Points on a hilly landscape, in no order, each with its height.
A ball rolls from a point to the lowest of its 2 nearest points, and stops where none of them is lower. Distance is the straight distance between rows; heights are no part of it.
z_167 (h 72.8): [159 107 173 168 110 126 107 133 117 115 130  87 153 123 168 135  73 116
 115  92 127 103 106  83 144 103 136 130 125  98 113 181 151 115 128 144
 127 142 155 160 115 103 105  96 194 112 139 122 122 178 146  81  79 135
 139 104 133 149 135 140 102 163 161 150]
z_498 (h 70.3): [171 192 131  81 176 174 103 110  96 154 129 154  87 119 167  87 106 129
 155 142 132 124 126 146 113 148 131  52  77 162 158 103 151 113 120 194
 123  69 177  79 198  79 149 139  67 172 178 176 205 122 118 122 133  93
 116  98 134 128 180  73 109 127 173 137]
z_754 (h 68.2): [102  97 113 156 100  81 134 153 154  98 118 119 183 113 109 123 132 144
  90  73 128 135 159  70 187 111 127 162 129  74  91 158 143 159 185 128
  74 151 130 120  41 146  84 143 167 113 160 125 132 197 142 137 113 168
 122 158 132 136 106 184 156 131 132 135]
z_149 (h 39.4): [139 124 147  87 122  76 168 139 114  98 138 190 129 160 127 150 111 126
  83 122 111  94 162  30 169 130 113 166 116  91 168 136 109 125 192 136
 156 123 118 149 173 126 118 139 169 124 143 111  94 172 173 109  96 124
 135 116 143 123  83 100 148 131  55 148]
z_923 (h 32.8): [161  86 184 140  93 195 111 120 110 128 128 139 113 152 180 150 116 142
 163 128 176 113  98 153  88 118  96 165 149 149 139 146  97  74  82 121
 229 189  90 179 112 135 107 110 138  82  72 163 126 122 149 112 130 102
 138 144  74 143 159 190 127 118 134 107]
z_753 (h 34.4): [142 152 169 124 138 194  91 138 143 135 108 115 115 156  94 104 145 147
  97 121 100 112 133 116 181 136 137 116 135 178 197  67 129 170  96 145
 158 139 118 120 189  28 144 129 124 125 149 119 124  63 136 127 145 129
 133 128  84 115 188 131 118 124 151 121]
z_718 (h 87.0): [169 128 133 156 150 157  62 156 130 140 111 126 105 138 122 119 161 136
 137  99 178 119 120 162 146  78 162 161 187 106 151 182 137  82 126 143
 158 122 122 129 106  73 135  78 192 122 147 135 144 130 163 115 128 176
 103 164  75 141 157 130 122 137 163  66]
z_569 (h 31.8): [172 156 142  98 161 166 139 100  98 135 184 135 106 157 175 124  66 142
 179 155 123  98 112 134 111 144 132  63  91 136 104 148 150  85 114 180
  77 116 158 176 182 137 123 130  94 127 118 131 158 145 105 105 136  94
 128  89 140 134 107 104 113 138 174 167]
z_585 (h 50.8): [156 121 137 152 106 116 105 156 164 117 111 133 111 130 104 118 120 125
 110 106  84 147 118  75 125 123 140 178 187  69 118 111 125  90 129 133
 206  74 129  99 112 110 145 125 123  83 106 124 131 103 132 133 119 139
 141 132 164 119 167 190 163  92 122 104]
z_451 (h 62.7): [169 155 178 116 169 173  80 168 137 159  84 127 117 159 170 118 134 153
 135 136 167 126 115 209 109  80 156  95 114 161 119 168 132 157 132 181
  59 122 140 116 150  54 121 148 104 134 152 177 157 139  91 131 139  97
 137 109 110 168 160 131  88 111 152 185]
z_23 (h 46.9): [123 140 127 110 101  95 137 128 139  80 146 140  94 126 131 132 117 142
 117 142 100 128 154  33 148 156 120 153 150  51 106 121 137 124 152 140
 159 102 147  95 149 137 113 165 104 135  94 116 126 154 134 155 109 119
 157 164 182 101 133 177 173 122  94 111]
z_934 (h 42.7): [166 109 143 116 161  91 138 140 118 142 163 144 159 134 149 139 120 153
 118  81  85 135 102  90  99 138 103 113 105  92 130 165 133 133 169 153
  71 134 147 155  74 152  99  55 105 123 105 166 151 209  93  81  83 139
 130 106 130 175 104 122 132 194 184 151]
z_464 (h 36.0): [100  88 117 172  95  99 159 158 124 109 119 122 153  99 114 139 116 113
  82 134 115 143  93  87 145 145 143 157 162 122 113 127 123 130 134 126
 142 155 142 130 119 121 137 109 160 145 149 123 104 123 156 142 111 147
 147 150 136 104 150 122 101 124 103 105]
z_106 (h 74.7): [164 123 160 143 115 117 120 129 117  88 109 102 162 107 157 135 116 169
 101  65 121 120 123  35 160 101 109 120 108  71 141 149 156 143 128 137
 149 151 174 120 112 104  60 118 140 134 130 162 158 158 124 109  75 128
 128 160  86 159 152 157 103 168 184 138]
z_296 (h 45.9): [ 68 145 148 119 122 104 126  83 145 125 111  90 141 113 105 133 202 143
 103 126 161 142 159 141 148 109 127 120 118 133 152 114 115 189 103 134
 122 161 148 105  82 151 123 183 117 180 106 124  94 131 133 150 144 135
 130 155 130  95 135 149 103 161 108 129]
z_458 (h 53.2): [131 124 170  83 104 135 115  88  82 125 187  93 135 156 130 175 140 170
 128 113 143 125 155  65 143 104  65 140 120 103 185 121 135 123 120 107
 189 186 105 174 127 156 122 115 137 116  49 137  98 145 158  95  99 110
 113 177 127 138  81 159 105 171 113  74]
z_973 (h 59.2): [ 99  97 163 156  65 164 118 120 130  95 124  99 163 152 151 163 107 180
 131 152 147 116 125  97 147 173 105 156 116 170  84 108 116 150 104 134
 119 238  81 205 107 140 131 140 149  73  66 101 110 124 129 138 137 103
 151 152 132 142 133 183 100 112 144 134]
z_576 (h 22.0): [162 145 110  98 134 161 127 124 107 124 152 180  94 161 194 120  54 123
 171 177 157 104 121 166  80 162 143 106 120 177  82 151 127  53 117 140
 112  97 129 171 168 135 131 117 101 101 136 132 155 114 127 113 148  81
 144  99 125 133 138 105 141  93 123 179]
z_835 (h 22.5): [148 120 120 135 114 158 168 118 110 127 116 160 102 128 104 140  96 130
 107 172 111 145  62 125 119 182 118 132 163 191 139 129 111  72 121 119
 159 155 124 179 172 121 167  76 125 138 126 122 120  75 148 104 152 104
 162 155 144 133 135  85  87 125  90 116]
z_853 (h 34.7): [130 143 123 104 122  82 181 134 128 139 139 184 122 137 139 129 115 151
 101 119  77 139 154  87 138 151 123 181 118 144 141 110  73 147 188 115
 108 112 120 155 159 163 164 115 173 148 157 113  61 137 132 113  90  96
 121  80 170 130  88 101 161 103  63 190]
z_246 (h 17.0): [115 113  97 114 101 120 150 135 103  78 130 183  87 159  94 125 116  92
 115 185 123 115 121 160  68 176 120 120 147 103 103 103 122  76 112 106
 180 108 120 114 124 170 120 163  87  93  95 151 163 102 103 156 158 120
 164 158 132 135 117 144 140 117  85 105]
z_737 (h 70.9): [109 104 121 184 119 114 106 149 139 124 119  54 161 104 153 128  82 101
 129  97 154 124 123 108 163 118 147 120 110  92  64 180 188 147 142 139
  52 148 160 128 108  82  75 174 174 129 160 106 124 147 139 108 113 169
 118 124 124 133  93 120 129 128 154 153]
z_953 (h 27.1): [131 142 112 114 175 128 172 113 158 169 162 118 111 107 135  90  97 116
 130 160  88 130 114 114 129 166 143 102 103 135 104 108 136 146 128 140
  72  95 129 128 171 133 158 104 115 182 146 118 126  83  97 161 102 148
 118  77 181 134 120  74 123 138 110 171]
z_556 (h 21.8): [117 130  71 121 168 114 147 135 127 163 128 124 114  98 121  91  94  80
 166 161  88 151 133 146  95 150 155 111 110 107 114  82 154 123 119 114
 105  31 156  55 168 119 144 124  92 167 156 101 129  68 102 145 142 139
 114  93 145 134 116  65 140 110 135 140]
z_532 (h 61.6): [106 136 109 110 130  88 100 136 135 147 166 110 138 179 108 170 110 125
 181 129 172 139 178 177 143 102 129 172 125  99 111 144 135 122 173 101
 126 105  87 126 107 156 150 141 187  65  90  83  91 176 152 122 161 126
 133 118 134 117  33 108 205  90  97 138]
z_791 (h 40.5): [128  84 157 164  91 205 112  94 116 118 123 121 133  97 184 148 110 136
 148 138 133 133  95  98 109 154  84 135 153 195 134 116  75  63  86 110
 207 208  92 227 136 132 128  92 130 116  84 133 122 107 141 121 136  88
 158 121  98 131 178 177  89 134 134  91]
z_787 (h 33.4): [117 135 133 153 164 141 145 138 115 128 134 124 113  99 135 114 101 112
 108 183  94 137 117 118 148 169 151 124 159 193 117  84 117 150 102 153
 107  96 117 134 172  80 165 116  99 147 135 130 136  81 141 172 116 146
 146  83 166 123 193 113 128 130 109 129]
z_53 (h 36.1): [106 130 105 114 122 140 177 104 128 142 167 109 131 109  47 136 132 140
  87 141 123 132  78 104 169 158 122 112 138 134 103 126 148 133 146 104
  83 192 105 195 105 157 155  70 136 155 111  73 140 106 137 116 120 160
 142 150 176 132 117 131  97 159 107  82]
z_594 (h 34.0): [120 114 127 136 135 142 137 111 152 134 164  66 135 128 130 142 144 108
 154 121 134 100 127 147 104 135 115  90  45 133  79 142 155 190 114 112
  63 172 131 138  92 178  93 165 100 127 104 113 137 136  91 101 107 154
 104 108 119 151 104 142 119 150 146 160]
z_544 (h 80.5): [106 101 132 185 134 138 102 179 142 111  84 129 162 127 132 122 149 112
 105 121 144 126 116 142 138 114 170 151 133  92 137 123 158 145  86 151
 115 106 130  86 137  61  88 148 139 122 166 152 153 106 133 167 122 179
 124 155  82 133 151 124 107 145 169 106]
z_466 (h 21.9): [147 126 113 102 146 157 133 129 137 185 132 124 104 147  49 107 128 117
 113 154 113 111 122 195 131 128 134 115 137 164 182  99 142 133 132  99
 166  93 139 110 159 105 193  90 131 131 140  83  99  44 138 112 153 115
 123  83 119 146 118  75 147 102  97 137]
z_879 (h 26.7): [ 76 118  99 152 147  91 140  95 129 150 142  51 178 118 131 149 128  70
 187 121 181 153 148 145 136  89 121 114 112  89 106 164 163 140 141 102
 110 112 146  83 110 161 118 169 161 119 123 108 105 175 172 117 138 173
 107 124 124 110  56  83 116 137 127  93]
z_637 (h 13.8): [ 93  84  91 130 123  77 161 164 186 153 131 118 139 144 108 116 110 104
 104 166 118 122 126 146 102 128 133 140 104 111  83 146 138 151 154 125
  64 109 110  80 100 141 146 150 178 144 136  90 102 121 149 125 119 161
 120 109 159 139  86  88 112  89  89 172]
z_289 (h 65.8): [120  97 123 170  90  71 121 150 131 115 102 124 164 126 132 139 163 141
  75  76 135 135 125 154 111 112 115 194 140 128  85 175  82 136 156 161
  96 169 129 113  26 175 110 157 140 110 120 152 158 230 135 146 113 160
 137 138 148 154 133 184 121 120 127 145]
z_483 (h 46.4): [129 113 122 124 140 150 122 156 172 137  91 139 105 169 176 142 133 167
 153 173 127 131 137 189  96 151 135 186 150 188 107 141  98 129  88 138
  90 162  81 159 159  97 165 114 117 144  83 123 102  88  90 158 149  98
 129 142 132 134 150 144 107 113 136 156]
z_765 (h 7.7): [132 116 131 164 145 136 124 133 108 101 147 127 127 109 135 109 119  93
 158 122 146 103 156 103 176 114 163 106 115  77 126 124 155  86 107 132
 162 100 145 122 179 103  48 132 124 105 164 127 164 147 147 126 135 141
  93 151  59 109 120 105 168 180 161  84]
z_733 (h 15.4): [139 125  92  94 142 152 141 126 125 147 129 115 105 149  76 114 123 116
 146 166 118 125 144 158 127 159 136 149 118 118 169  83 154 105 115  92
 182 111 118 119 218 101 161  85 138 115  91  91  91  44 114  98 174 107
 101 171 126 104  86  82 148 115 117  97]
z_916 (h 50.2): [151 138 123 117 139 130 112 100  97 125 166  99 130 126 138 150 158 146
 151  85 155 132 157 104 139  91 107 123 138  96 174 168 124 105 145  92
 159 162 129 158  94 181 127  62 167 139  89 115 114 168 146  81  94 131
 101 128 120 124  90 134 123 170 149  86]
z_403 (h 12.4): [103 105 104 137 108 155 172 120  89 116  97 178 116 117  73 149 142 101
  96 159  90 131  94 138 130 167  88 160 156 205 166  89  73  92 115 101
 209 145  78 190 181 162 142  94 123 116 116 134 100  59 128 132 165  87
 161 133 126 105 121 124 140 135  76  87]
z_482 (h 23.4): [108 114 104 147 125 134 128 146 102 101 114 166 132 116  86 104 176  95
 132 139 152 125 134 163 101 121 148 115 161 110 127 129 136 101 110 118
 169  84 127  88  97 159 111 166  77  91 116 163 182 127 125 166 155 168
 133 146 109 127 136 153 145 137 132  63]
z_453 (h 15.8): [136 135  91 140 167 111 125 124 140 155 109 111 125 105 144 117 115  91
 176 133 121 143 139 118  55 115 147 137 109  88 138 130 136 112 129 115
 170  51 161  83 162 123 144 112 105 128 121 132 121 103 135 102 113 120
 100 108 140 119 130  92 137 139 121 124]
z_130 (h 58.0): [156 148 123 168 134  90 108 138 120 105  85 134 149 125 174 142 148 141
 148 113 193 157 116 182  67  95 128 121 141 108 113 172 122 128 165 128
  94 109 164  55  98 132 169 154 104  83 125 177 140 179 131 115 138 130
 139 137 110 140 117 115 110  91 158 133]
z_844 (h 55.4): [102 110 132 164  95 136  85 135 164 111 125  91 123 131 108 130 117 114
 148 129 130 148 144 155 109 129 145 163 169 146  95 114 117 104  93 101
 163 128 110 121  99 128 171 141 134  89  84 100  96  89 140 134 161 123
 150 114 151 108 150 186 165  83 113 106]
z_177 (h 40.8): [127 107 103 150 108 133 130 135 169 117  90 131 119 106  98  89 126 110
 125 104 109 161 104 123 141 141 150  98 152 134  95 131 120 141 126 113
 100 118 149 115  76 120 111 101 166 177 184 133 144  75 117 147 125 161
 129 123 123  98 196 122 113 132 129 143]
z_964 (h 43.1): [162 130 175  98 107 121 144 135 133  85 162 171  88 170 131 135 101 162
  75 142  75 100 141  37 143 139 107 159 113  96 139 115 120 141 171 159
 147 136 128 146 171 123 120 143 125 106  98 128 133 160 114 136  92 125
 132 139 167 136 125 156 159 116  82 156]
z_744 (h 31.1): [119  97 102 151  86 156 135 140 109 121 138 118 136 113  85 144 106 120
 100 158 129 127  50  96 122 173 109 148 160 121 106 147 141  89 141 123
 136 179 126 172  96 152 137  97 134 118  91 113 138 113 158  97 126 164
 154 170 152 116 132 141  82 132 112  72]
z_497 (h 9.4): [134 137  95 108 131 134 172 127 108 116 148 172 112 147  97 125 116 119
 157 185 128 112 135 184 108 175 133  99 121 141  94 104 131  97 136 126
 131  87 107 128 157 151 140 152  90  83 141 124 129  92 103 155 164 102
 148 117 110 133 101 112 176 102 110 130]
z_722 (h 76.6): [146 142 165 131 118 161 121 118 126  84  91 111 150  86 133 139 148 173
 106 113 133 140  70  75 150 156 109  80  90 113 152 125 151 170 114 158
 121 203 160 140 124  88  55 118 123 167 164 157 185 134 102 146 122 144
 142 172  82 129 179 146  68 146 211 102]
z_394 (h 39.9): [124 166 162  99 140 177  93 103 133 123 114 115  77 117 143 103 145 133
 113  76 109 131 162 100 156 128 128  97 103 156 186 101 104 154  94 135
 169 120 151 103 172  73 117 141 105 171 154 150 119  92 134 120 120  78
 123 118 114 110 186 135 129 150 124 161]
z_611 (h 73.2): [166 183  94  96 165 134 145 129  53 135 160 189 122 103 127 105  83 105
 132 164  94  95 106 121 147 171 146  85 119 146 143  64 159 109 138 176
 112  39 148 129 212  86 144 124  56 134 184 130 205 126 124 158 147  98
 129 105 135 127 135  73 149 111 168 120]
z_703 (h 76.4): [181 143 109 106 153 160 122 157  80 147 143 221  95 138 129  91 116 119
 130 160  98  99 119 182 105 132 153 112 135 197 126 104 102  89 115 179
 123  70 121 140 165  81 127 119  77 119 197 152 195 112 110 178 155 112
 122 128 111 143 176  93 138 111 147 144]
z_223 (h 59.7): [ 68 110 121 120 108  80 116 113 160 145 140  89 147 148 120 143 143 131
 135  86 126 134 202 134 160  76 133 184 117  94 138 134 123 144 143 100
 126 122 107 127  91 189 120 170 190 131 118  88  83 163 144 117 125 120
  94 108 131 134  55 149 170 132  70 153]
z_274 (h 62.2): [138 150 154 156 116  41 115 167 117 101  90 157 193 132 153 175 165 156
 114  88 152 148 130 141  99  85  88 184 151 129 124 148 101 152 165 146
 113 125 123  82  80 145 145 171 118  72 116 196 106 228 147 120 139 116
 145 129 106 141 111 157 120 107 135 139]
z_375 (h 19.3): [ 90 129 106 127 142  33 156 137 150 180 147 114 149 133 114 156 144  94
 113 143 109 119 130 134 133  93 112 161 136 150 142 113 113 157 160 114
 109  98 103  90 120 166 212 110 173 130 127  97  72 144 163 124 115 165
 131  83 191 129  85  84 130  79  59 152]
z_884 (h 18.9): [121 140  92 153 138 147 135 139  87  97 105 183 122  85  69 109 167  85
 111 131 146 118 103 128 147 120 152  99 183  78 179  73 133  75 120 110
 208  74 123  88 170 101  96 134  81  77 155 143 186 110 146 142 174 140
 147 153 104  98 146 126 154 133 149  31]
z_629 (h 82.4): [153  98 146 170 113 128 107 191 155 115 107 121 133 152 106 128 104 111
 122 141 113 107 112 137 100 128 159 143 113 129 140 127 153 143 106 124
 129 108 151  80 134  73 151 141 154  97 154 124 120  83 138 112 138 154
 134 125  90 143 139 111 105  69 140 150]
z_136 (h 85.0): [135 112 130 160 113 122  69 159 154 136  76 156  89 162 136 104 136 126
 135 118 169 112 160 151 109  95 161 225 195 102 129 213 102  79 124 164
 155 122 114  99 108  84 121 139 175 124 145 138 132 143 190 125 125 159
 126 146 122 139 147 146 129 102  99 127]
z_355 (h 23.3): [184 142 174 127 112 179 105 137  94  93 120 186  85 142 148 144 155 130
 136 136 150 108 145 126 114 116 118 146 170 131 169 110  98  61 112 115
 242 117 102 131 140 116 101 138 102  71  99 179 162 133 135 126 136 102
 134 178 102 127 172 180 146 115 142  66]
z_118 (h 23.2): [ 71 112 102 141 145  57 149 132 147 139 133  64 202  95 102 130 167  74
 143 111 130 162 128 137 106  84 112  76 119 111 120 100 163 180 152  95
  66  90 136  19  70 163 174 162 135 129 139 102  85 159 137 119 148 175
 129 108 150  96  83 101 111  94 145 103]
z_424 (h 42.8): [ 41 140 131  99 143 100 188  67 126 143 139 106 162 112  87 140 181 116
 113 145 148 134 158 164 183 131 112  94  73 139 115 115 148 201 119 111
  45 151 128 133 100 158 101 172 135 188 142  99  95 163 115 150 153 157
 125 121 107 115  91 116 118 151 119 118]
z_110 (h 44.5): [102 147 167 118 109 149 113 118 161 114  80  85 126 127 143 100 189 140
 100  76 122 139 154 117 147 111 135 103  95 131 177 107 120 211  77 121
 128 173 138  96 148 109 104 185 106 206 125 142  98  80  96 130 122  95
 117 152 123 111 161 158 109 143 138 168]
z_610 (h 24.4): [132 152  85  93 155  45 161 126  97 155 152 164 162 137  81 156 123 101
 127 154 135 106 115 141 122 103 102 147 174 108 147 144 118 133 212 128
 118  88 110 111 105 163 204 109 162 115 150 101 114 192 179 106 151 132
 155  83 201 134  53  62 141  86  71 126]
z_495 (h 27.5): [112 134 124  98 135  75 144 152 169 163  85 167 116 154 137 132 134 138
 123 157 106 129 145 146 118 137 142 193 128 180 152 108  79 165 136 102
 121 106 109  99 181 130 196 111 167 147 121 114  33  75 112 146 142  94
 113 104 160 131 123  68 152  66  81 191]
z_472 (h 38.3): [178 150 152  83 184 111 148 133  99 125 163 167 122 116 131 128 118 128
 125 136 111 109 110 104 103 155 108  83  98 118 133 131 156 116 153 178
  75 101 152 166 143 133 104  88  83 139 144 159 193 193  88 127  96 135
 130 120 134 136 111 103 129 161 167 143]
z_529 (h 40.1): [ 51 145 137 123 149 129 200  58 140 164 174  87 143  79  95 131 153 131
 101 154 119 132 116  97 179 160 134  87  78 145 120 123 156 202 110 111
  45 200  85 167 114 155 117 135 130 175 135  98 114 123 124 148 125 176
 126 133 157 132 121 125  90 168 103 117]
z_7 (h 69.6): [114 133 122 157 128 109 110 132 136  80 136  97 160  94  99 123  91 118
 150  97 155 132 147  72 181 108 135  96 134  25  93 170 194 125 170 132
  59 128 156 107  72 111  65 174 171 113 163 143 167 193 123 118 105 159
 126 163 128 139  94 119 161 132 168 122]
z_899 (h 25.5): [ 94 144  82 101 154 108 194  81  81 165 160 154 116  73  94 137 102 101
 144 144  88 156 138  86 150 156 134 144 133 134 151  60 121 135 127  78
 164  58 108 154 204 153 159  96  84 136 118  80  82  94 139 143 121 104
 132 108 167  97  97 114 153 153 101  86]
z_748 (h 33.9): [ 95 172  94  80 151 134 139  45  99 155 139 121 104 110 133 126 146 110
 180 143 159 160 157 190 150 139 109  59  89 141 128  92 136 135 115  98
 133  95 150 112 143 172 137 157  90 167 155 114 105 125 122 146 148  93
 122  95 109  86  94  91 160 137 112 145]
z_864 (h 45.1): [166 108  96 102  84 103 113 174 186 124 112 145 126 183 120 119 124 160
 128  89 105 136 132 166  74 136 137 142 142 118  93 182  99 123 161 108
 106 158 108 122  50 173 148  96 141 101  93 127 141 148  76  91 124 130
 123 157 137 136 105 143 154  95 140 184]
z_567 (h 53.8): [131 104 181 159  95 172 107 138 159  99 124 116 109 148 189 130  76 153
  95 158 114 122 121  85 148 167 123 161 143 155 106 116 112 125  83 153
 132 196 116 192 163  90 107 132 153 114 110 113 101 102 133 133 121 108
 146 148 120 132 169 177 102 112 126 162]
z_313 (h 30.1): [100 162  95  90 177 139 156  64  75 172 172 154 121  78 121 125 136  97
 140 144 135 129 159 138 165 124 129  96 108 128 136  82 123 114 125 114
 177  59 118 143 164 160 119 107  94 150 163 106 120 133 147 154 123 114
 110  86 117  84 110 113 172 177 116  93]
z_617 (h 88.7): [160 116 128 178 128 158 105 122 106 130 112  94 140 107 122 127 137 134
 159 105 197 132  90 166 117 110 127 119 158 130 134 146 134  98 113 112
 154 164 139 140  96 105 135 100 131  96 121 128 145 129 149 102 129 167
 124 129  96 130 142 133 103 123 168  49]
z_234 (h 37.0): [124 103 103 138 105  88 137 186 170 135  54 171 129 158 154 133 148 163
 117 154  98 158 115 160  70 157 137 212 158 158 121 124  76 141 111 131
  99 114 126 105 142 131 168 116 112 152  81 144 101 117 107 162 147 119
 141 131 169 133 140 120 114  98 107 175]
z_222 (h 20.0): [ 94 104 104 139 119 116 200 120  81 135 142 144 146  85  84 145 125  93
 103 162  75 133 110  74 113 160 107 175 125 152 159  75 102 115 117  68
 201 119  81 167 164 169 141 107  96 111  87 102  80  83 137 125 141  97
 136 110 154 112  98 122 130 158  53  90]
z_537 (h 56.0): [131 156 161 133 151 199 120 126 148 159 110 136 123 168 170 135 145 165
 161 162 167 132 135 205 123 118 134  99 124 212 108 112 108 166 103 175
  67 180  99 163 169 113 130 151  78 116 121 144 135 126  88 162 137  82
 133 113  87 142 154 167  92 118 145 177]
z_975 (h 14.1): [166 120 153 147 121 179 109 120  90 104 145 137 102 142 167 130 118 116
 154 147 134  97 129 126 112 110 142 115 125 103 117 150 140  92  92 144
 212 115 132 118 159 123  63 154 103  83 132 145 183 137 134 126 126 128
  98 146  91 139 150 137 146 141 144 113]
z_958 (h 51.4): [161 165 130 110 161  78 133 139 147 162 125 142 125 110 163 113 126 140
 130 130 113 144  95 124  81 134 120 124 133 116 119 159 140 157 177 156
  47  65 159  89  85 123 182  98 122 176 144 147 147 162 100 134  89 132
 158  93 200 162 133  74 111 105 139 184]
z_507 (h 57.7): [ 93  99 149 110  77 128 101 112 151 107 166  91 143 156 112 147 147 175
 111 104 127 108 208 104 156  96 112 168 109  97 137 104 129 147 108 109
 153 166  88 140  78 184  86 175 146 115  63 118  92 129 119 147 126 109
  97 140 130 143  97 210 167 140  95 135]
z_279 (h 29.7): [116 130 115 134 130  87 120  87 147 128 142  24 162 115 152 160 129  93
 167  96 146 145 137 107 117  85 117  86  81  89 132 144 157 175 125  93
 101 139 166  75  98 172 113 182 118 140 108 125  87 149 140  91 115 131
 100 119 142 134  63 130 118 158 132 145]
z_230 (h 34.8): [130 120 149 101  81 116 139 158 160 129 105 168 145 154  72 140 157 164
  72 115 110 124 134 144 151 129 123 144 149 186 150 108  97 167 145 107
 152 161  94 156  98 143 188 110 157 106 137 120  90 107 124 128 146 127
 145 125 112 129 139 157 122  81  97 143]
z_463 (h 39.7): [103 129 139 192 146 174 147 119 129 148 152 100 142  94 173 130  96 103
 148 173 106 126 100 129 137 150 137  97 102 204  85 102 122 135  69 137
  97 141 122 159 194 112 113 147  95 121 137 112 108  78 134 148 120 125
 128  67 109 137 162 121 105 140 138 136]
z_374 (h 48.1): [116 139 127 129 167  67 138 147 172 141 133 111 136  94 110 110 126 125
 102  99  87 148 115  68 151 113 124 126 131  93 102 150 154 182 196 141
  52  81 156 100  82 116 131 107 155 160 152 118 136 186 110 144  71 180
 128  86 198 138 114 140 141 135 125 139]
z_142 (h 7.9): [127 108  88 147 135 114 124 116 122 131 123  83 131 115 123 131 117 102
 160 135 109 147 125 111  88 138 128 121 124 100 166  93 158 101 101  86
 196 125 147 103 175 133 157 110 114 143  71 109  88  68 134  79 156 103
 115 140 124  97 113 107 114 134 139  80]
z_354 (h 59.9): [ 79 114 142 136  45 154  74 130 149  84 114 105 125 156 140 135 123 143
 143 133 182 129 128 151 115 146 108 187 140 146  82 140 111 103  97 114
 151 216  87 180  56 167 139 176 165 111  58 113 111 119 137 155 156 108
 146 168 156 111 161 185 146  88  91 105]
z_666 (h 13.1): [101 142  93 152 130 141 128 146 112 115 121 135 123  66 109  95 115  75
 130 110 112 136 146 102 184 112 175 110 153  94 134  87 147  93 116 107
 185  48 143 123 141  74  80 112 117 111 188 107 156  97 150 169 127 139
 107 131 119  76 159 130 175 163 151  67]
z_161 (h 50.0): [151 122 101 102  96 132 115 149 151 100 103 142 117 161 146 137 151 183
 135  91 181 129 130 172  90 140 112 130 138  99 116 182 104 110 133 120
 110 200 122 137  43 180 126 120 124 112  69 156 155 165  91 115 131 140
 123 194 109 149 124 155 123 131 167 130]
z_982 (h 18.8): [103 105 107 137 125  72 124 166 186 138 113  85 172 139 111 132 148 113
 120 108 126 132 133 184 120  95 132  88 100 117 101 137 156 181 175 125
  33 131 136  59  66 140 160 173 169 129 148 116 108 155 116  98 129 164
 129 110 140 135  74 111 134  83 144 160]
z_481 (h 79.4): [162 128 145 121 143 185  91 124 110 147 129 169  53 157 123  90 124  96
 135 139 109 103 142 169 122 117 165 117 130 185 142 149  95  88 117 143
 171  86 120 138 152  70 117 111 127 135 203 154 159  93 160 142 141 109
 106  94  98 130 187 128 144 122  94 157]
z_63 (h 28.0): [140 108 166  96 125 160 111 133 157 148 117 128 124 157  56 104 171 141
  85 103  83 116 127 157 148 111 135 115 152 171 202  68 123 160 126 105
 192 138 108 109 134 103 202  99 134 130 128  94 102  41 131 123 146 133
 146 121 111 121 145 140 121 115 102 123]
z_418 (h 54.3): [144 159  87 136 154  64 118 128 145 119 101 110 132  96 165 106 107 111
 168 108 141 161 119 124  74 115 124 115 142  57 107 192 150 126 173 130
  71  59 184  40  93 144 146 149 113 158 144 167 155 185 112 108 115 134
 152 106 170 151 103  78 130  93 149 178]
z_773 (h 54.4): [108 143 128 115 111 143 122 126 107  88 112 143 135 136 131 138 169 170
 116 130 197 114 136 170 151 138 118 136 144 108 117 150 136 121 112 152
 111 186 120 132 102 127  73 160 142 140 109 156 151 154 129 163 131 148
 114 210  96 131 140 165 102 159 139  82]
z_501 (h 78.7): [129 133 136 158 119 139  93 145 112  86  79 147 148 105 115 113 166 137
  81  88 148 144  74 130 135 123 134  98 143 109 152 113 138 137  82 144
 123 133 152  92 106  85  76 146  93 150 186 178 183 120 114 161 134 178
 150 193  82 114 194 129  93 151 203  63]
z_99 (h 66.9): [156 175 177  93 158 191  99 126 124 129 133 161  97 150 178 110 104 121
 122 150 142  95 110 158 140 124 145  55  80 178 129 132 147 137 114 184
  82 128 155 136 180  56  90 171  94 131 197 174 181 127 123 151 149  99
 120 117 108 127 184 108  94 113 165 176]
z_913 (h 39.0): [145 105 120 180 143 153 145  95 123 137 170  76 144  86 139 128 118 123
 145 132 112 130 114 126 113 124 139  85  82 150  96 115 129 144 105 129
 118 146 139 156 131 158 103 114  86 136 144 126 136 108 101 104 109 141
 103  90 119 124 148 131 105 180 169 116]
z_720 (h 82.3): [162 136 167 133 125 180  73 165 136 146  99 156  58 159 187 101 105 157
 137  97 129 129 155 160 115  95 166 190 183 142 117 180  91  87 114 163
 157  96 133 147 149  63 104 120 158 138 140 141 157 107 129 148 130  96
 119 137 119 136 174 169 152 116 124 161]
z_977 (h 40.2): [145 101 125  96  83 108 145 158 153 134 146 176 145 163  76 132 138 152
 110 109 109 114 140 148 136 140 133 151 129 131 135 142 104 126 178  99
 131 161  84 151  87 158 147  80 189 104 129  87 128 127 105 108 125 137
 114 154 124 133  79 127 150 116 126 143]
z_303 (h 45.0): [133 194 138  69 167 124 163  88  93 139 120 161 120 135 189 121 139 149
 160 122 151 144 156 144 140 128 107  83  67 153 132 145 117 137 136 135
  82 137 161 146 177 146 102 143  85 193 154 165 122 165  83 124 119  53
 109 111  86 117 105  82 121 180 151 195]
z_75 (h 55.5): [ 85 122 129  91 115 119 105 106  96 101 183  64 147 152 130 180 159 183
 144  96 168 138 177  70 175  96  90 146 116  91 131 113 160 129 126  98
 136 226 108 166  60 186  94 147 141 115  39 124  93 165 124 126 122 140
 104 187 117 143  86 192 136 160 123  74]
z_595 (h 44.9): [114 131 105 155 159 101  92 143 164 155 102  95 133  85 118  95 155 113
 124  87  98 171 136 140 120  96 148 133 148 120 107 150 145 157 138 126
 100  52 144  97  73 103 148 105 149 168 187 120 128 128 108 152 100 155
 111  94 165 109 167 122 151 137 122 133]
z_353 (h 46.8): [188 102 130 119 134 102 138 112 117 162 155 129 146 142 147 146 144 159
 114  95  90 123 115 105  88  95 102 132 131 107 173 186  92 111 145 123
 151 156 124 159  85 190 125  45 156 114 102 149 153 186 122  68  75 152
 103 119 106 160 104 117 105 185 166 131]
z_421 (h 48.0): [146 117 188 115  90 190 110 106  91  87 157 129 114 148 170 148  65 139
 123 154 120 100 112  63 137 165 107 134 156 131 132 112 124  61  96 148
 204 170 124 217 182  94 105 113 144  94  91 108 142 116 162 117 139  86
 170 162 130 123 172 168 116 124 127 110]
z_41 (h 39.3): [124 172 131  87 157 174 144  44 132 184 137 125  91 115 147 112 148 128
 177 144 141 124 125 181 132 129 117  42  68 190 123 126 118 158 109 138
  86 159 153 140 180 157 124 143  89 207 166 131 116 106  95 109 146  73
  97  80 106 130 142  85 110 139 124 179]

For each start below, name the point where the ball stops.
z_913 -> z_637
z_544 -> z_744
z_720 -> z_495

Call two points neighbours if one is among the 2 nearest of the other. Go from one point of each pair to the other, from neighbour to neighbour, staying as low as possible. Name the highest point that can't be avoided.
z_637 and z_744 -> z_296
z_495 and z_765 -> z_354
z_637 and z_142 -> z_463
z_765 and z_497 -> z_482
